Each row is a point on a landscape with many peaks, with its height.
A climber steps from a point to the highest of its 2 nearest points, and stops where none of them is higher. Distance is the straight distance between rows; heights are no part of it.
z254: [-2 9 -15 3 7 -23 18 18 16 8 24 1 0 16 -9 -14 -8 -26 49 8]  h=164
z620: [0 -5 16 15 -16 -21 12 -18 19 14 -40 -9 -26 21 38 5 -1 -27 -6 19]  h=399
z473: [-11 -19 6 7 6 -12 23 -22 22 -17 47 21 42 -30 -49 -10 -46 11 11 4]  h=140
z617: [3 -11 15 -15 -8 -16 8 12 0 16 -46 -13 -17 -2 59 15 38 -22 -20 -14]  h=304
z117: [6 1 9 4 0 -4 10 -10 8 24 -61 -8 -11 9 32 6 45 -27 -5 23]  h=310
z268: [12 -25 -28 10 8 8 -46 -52 13 17 -18 16 -37 23 47 11 -35 26 -8 27]  h=197
z696: [-4 10 6 -7 -12 54 4 7 -28 -25 -16 13 -2 23 -24 16 19 -6 -28 -4]  h=138
z143: [-9 19 8 2 -11 24 -3 6 -13 4 1 4 -7 43 -4 -8 14 -10 17 24]  h=163
z362: [17 47 13 2 9 16 -5 33 1 -5 15 0 -7 -11 -29 2 26 21 -31 -16]  h=412
z600: [-15 28 -25 -12 -1 15 1 41 2 5 31 22 6 2 -27 -12 37 -4 16 -9]  h=33
z31: [-2 -12 -26 18 -19 -12 14 -26 -23 -41 8 8 32 -3 -5 -34 -9 3 9 -39]  h=64
z306: [-3 -25 -1 7 -9 6 -11 -23 15 0 -57 -1 -21 11 38 -4 -16 -12 3 47]  h=547
z50: [0 2 5 6 0 7 27 -9 5 8 18 7 -4 32 10 -2 -4 -10 32 4]  h=198
z831: [-14 33 -23 1 -18 -3 9 -1 -29 -4 32 19 46 -12 -39 -23 29 17 17 3]  h=44
z2: [8 38 8 -32 10 6 -26 46 -24 36 -14 19 -15 -27 20 33 45 2 -10 -1]  h=111
z429: [-12 -6 2 -9 -8 -1 12 -6 2 -15 38 14 55 -1 -27 -29 -28 -3 10 -2]  h=90
z969: [-27 26 -38 -18 10 32 4 31 0 -10 39 10 41 0 -54 -22 44 -5 -16 -10]  h=49
z916: [-30 -29 5 12 4 -8 13 -28 28 -15 27 -18 69 -48 -67 -19 -30 12 -5 4]  h=240
z576: [10 -33 13 -5 4 0 -1 -34 -4 -7 -15 20 -2 36 12 23 -23 -4 -1 31]  h=331
z924: [-15 -2 12 -17 -13 22 -12 -40 -18 4 -49 0 8 47 1 5 37 -11 -8 32]  h=327
z89: [15 2 -3 7 -5 1 16 -24 7 -30 41 10 -24 7 -19 6 -33 10 29 -20]  h=237
z63: [6 -21 -20 14 24 -18 -2 -17 -9 -22 24 -8 37 -38 -31 -49 -37 14 -2 -20]  h=360
z392: [-4 34 -1 -17 -2 33 -12 -11 4 4 -41 6 -16 26 13 21 61 -3 -50 25]  h=524
z339: [13 18 24 -3 8 3 -6 43 -20 24 -33 -2 -28 -19 9 41 49 -1 -28 -3]  h=149
z408: [8 4 29 5 10 0 -12 43 -18 8 -21 11 -21 10 16 3 36 -2 -9 5]  h=184
z902: [17 -9 19 27 7 27 10 -9 -23 -19 -4 -18 5 20 3 6 -5 13 7 -1]  h=248
z426: [3 52 -1 -1 17 36 4 47 -13 4 18 19 -11 4 -6 21 44 17 -19 -3]  h=502
z976: [-6 -23 -6 18 -2 14 -6 2 -8 -16 24 -6 69 -30 -27 -24 -74 -5 -15 -18]  h=53
z599: [1 -23 -9 0 40 -23 13 6 18 -16 28 26 -7 -23 -12 -17 -51 0 32 0]  h=255
z69: [5 11 -2 -22 6 -29 22 17 20 5 17 -10 -33 -13 8 10 -15 -29 39 -17]  h=122
z505: [8 -10 -26 2 21 -11 0 11 21 5 25 24 -31 -17 24 -6 -48 -15 23 -8]  h=141
z101: [14 4 -5 0 35 -4 21 48 -13 -20 8 -1 14 -10 7 -22 10 -6 9 -7]  h=297
z109: [-4 27 16 -11 -18 -6 -10 27 8 37 3 -36 -39 -3 8 11 35 -1 21 -9]  h=637
z884: [24 -18 -22 26 48 -33 22 -13 22 -2 21 23 4 6 -12 -13 -64 13 11 -13]  h=159
z414: [27 -12 -16 4 26 -9 20 22 0 -36 12 3 0 3 23 -14 -25 -19 17 4]  h=242
z937: [-14 31 -10 -26 -3 -4 -15 40 -16 3 6 23 -16 4 7 -7 39 -25 13 4]  h=8
z377: [-38 -20 20 -6 -31 14 6 1 -11 -13 32 30 60 -18 -48 -4 -29 2 0 -24]  h=102
z179: [4 -3 11 0 -36 -12 -16 -19 -15 -15 -12 -3 -19 27 5 10 24 0 -12 11]  h=346
z591: [-2 -3 -5 13 30 -6 9 45 2 -24 14 -11 26 -35 -38 -39 6 -1 -6 -1]  h=384
z772: [-7 -12 34 -6 -9 48 11 -19 -31 2 -23 8 18 22 -17 -7 8 -8 -19 -28]  h=160
z424: [13 -15 14 -21 -8 -8 -19 -13 3 7 -58 -21 -29 -6 19 23 21 16 -26 44]  h=403
z984: [-18 -6 -19 25 -21 14 19 6 -7 -29 8 -9 54 -11 -26 -46 2 10 -2 -45]  h=38
z724: [-18 -21 -10 37 -2 -1 -7 2 -2 -20 22 -5 12 31 -12 -6 -30 -6 -1 -29]  h=101
z705: [7 -7 -8 8 -3 5 5 -37 4 -25 26 31 -13 8 22 -9 -30 25 14 -13]  h=175
z182: [1 15 34 -32 -15 13 -27 -18 -3 9 -42 1 -17 1 14 11 47 26 -11 33]  h=488
z486: [12 -1 -3 13 12 -22 2 -44 3 8 -4 1 -40 22 29 18 -33 9 9 -3]  h=214
z803: [-19 -28 -34 1 3 -1 -12 8 -14 -28 24 -14 60 -46 -43 -38 -54 -3 -3 6]  h=185
z999: [10 -1 14 11 -7 -30 -17 53 -13 9 -5 -18 -22 -10 28 -15 10 4 -2 7]  h=278
z744: [11 18 -3 -11 -35 -10 -15 -16 2 3 -29 -12 -33 24 11 24 48 -1 -39 14]  h=431
z43: [0 0 24 -46 -26 -6 -28 5 23 45 -43 -31 -12 -4 36 33 36 -20 -38 8]  h=510
z130: [22 -3 11 -16 -24 -23 -29 -26 10 22 -38 -30 -34 -4 35 29 -14 0 -20 40]  h=525
z844: [-2 -4 21 15 -19 31 2 -10 -24 -17 15 0 27 14 3 -15 -2 15 -12 -27]  h=199
z401: [-8 10 23 -32 -11 2 -23 16 20 42 -53 -18 -18 -2 13 17 62 7 -30 23]  h=655
z723: [-18 -38 9 -1 -22 17 -23 -35 -6 -13 -38 12 2 33 20 -2 1 -11 -1 42]  h=409
z737: [-32 -17 -3 -5 -6 10 11 -8 10 -10 49 -9 89 -37 -90 -25 -15 6 -22 13]  h=374
z232: [10 -8 -30 5 6 -21 -13 -45 24 30 -30 6 -42 8 48 32 -19 3 1 14]  h=263
z551: [26 13 22 20 -10 26 10 10 -21 -16 -6 -27 -17 -12 5 13 20 15 13 -7]  h=290
z373: [-5 33 11 -27 25 13 -18 13 3 65 -14 7 -14 -26 20 48 72 2 -13 -6]  h=65
z534: [-32 17 -11 7 -18 21 22 20 1 1 36 2 84 -35 -74 -11 3 -1 -31 -13]  h=558
z615: [-14 -1 -10 -31 -12 5 0 -37 -17 12 -53 -15 -29 18 2 20 26 -20 17 26]  h=269
z105: [-12 48 3 -5 12 27 -7 19 -6 22 -14 26 -13 25 1 29 56 3 -28 15]  h=639
z635: [-29 1 14 14 -31 54 -8 1 -22 -10 19 20 49 -11 -27 -6 -1 4 -3 -17]  h=148
z548: [5 9 26 -4 -5 -12 -7 51 12 18 7 -16 -24 -27 30 6 21 -20 16 -10]  h=434
z660: [10 12 8 -6 -8 -10 17 -7 -2 -8 18 -13 -9 -13 -31 -16 -16 4 14 -12]  h=289
z993: [8 27 18 1 -1 0 7 15 -16 -3 21 -7 -23 0 -24 0 24 25 6 -6]  h=345
z37: [12 -6 -9 1 32 -65 15 25 11 -14 12 3 0 -28 -12 -15 -22 3 23 7]  h=376
z188: [6 -16 3 -8 13 -23 16 9 28 0 21 10 -31 2 51 13 -20 -11 18 -2]  h=74
z665: [8 3 -5 15 -7 -21 4 -22 32 35 -39 -22 -36 -18 51 19 -19 -23 16 3]  h=316
z913: [7 -22 -4 6 46 -35 4 15 15 -18 11 -10 34 -40 -35 -40 -25 11 6 7]  h=592
z214: [-1 -22 -12 15 -10 -4 6 -44 -19 -19 12 23 34 16 2 -6 -43 25 13 -26]  h=107
z555: [9 0 -38 6 11 16 -22 -41 27 18 12 35 -49 4 52 15 -36 33 -9 0]  h=118
z563: [12 6 10 -21 -22 -19 -13 -8 7 21 -4 -34 -45 -12 30 14 6 -5 13 -14]  h=446
z586: [5 -25 19 -36 -8 -19 -8 8 10 40 -59 -29 -15 -13 47 32 11 -34 -17 3]  h=391
z285: [8 -25 -25 20 42 -4 10 -25 10 -6 43 21 16 -10 -21 7 -77 36 -1 -13]  h=76
z530: [-4 -22 -27 40 16 -12 -11 -16 -2 -8 8 -2 -17 26 3 -20 -48 10 17 -24]  h=116
z582: [30 -9 -20 18 14 -16 20 17 -8 -17 0 -20 -28 -4 24 26 -30 -12 4 -10]  h=195
z671: [-5 13 -17 -2 -6 6 11 18 8 -22 39 4 59 -2 -41 -16 17 -3 6 -3]  h=63
z146: [7 -7 -3 22 24 -34 0 -16 10 15 17 -17 -23 17 11 0 -30 16 25 -20]  h=168
z572: [-19 -2 -1 31 -15 23 -1 20 -9 -8 20 -12 10 44 -19 -14 11 -22 0 -7]  h=134
z631: [13 6 17 -22 -15 3 1 -26 -2 -2 -15 -23 -36 25 11 2 7 3 9 -5]  h=350

For each start below, name the point where the climber stops.
z600 | z534
z373 | z109
z2 | z109
z831 | z534
z31 | z105

Call two points neighbours if one is among the 2 nearest of the other. Go from one point of each pair to the other, from neighbour to neighbour, staying as high as possible. Name the lowest point that can't be avoided.
z913, z534 | z188
z534, z401 | z429
z105, z50 | z696
z105, z109 | z179
z130, z401 | z424
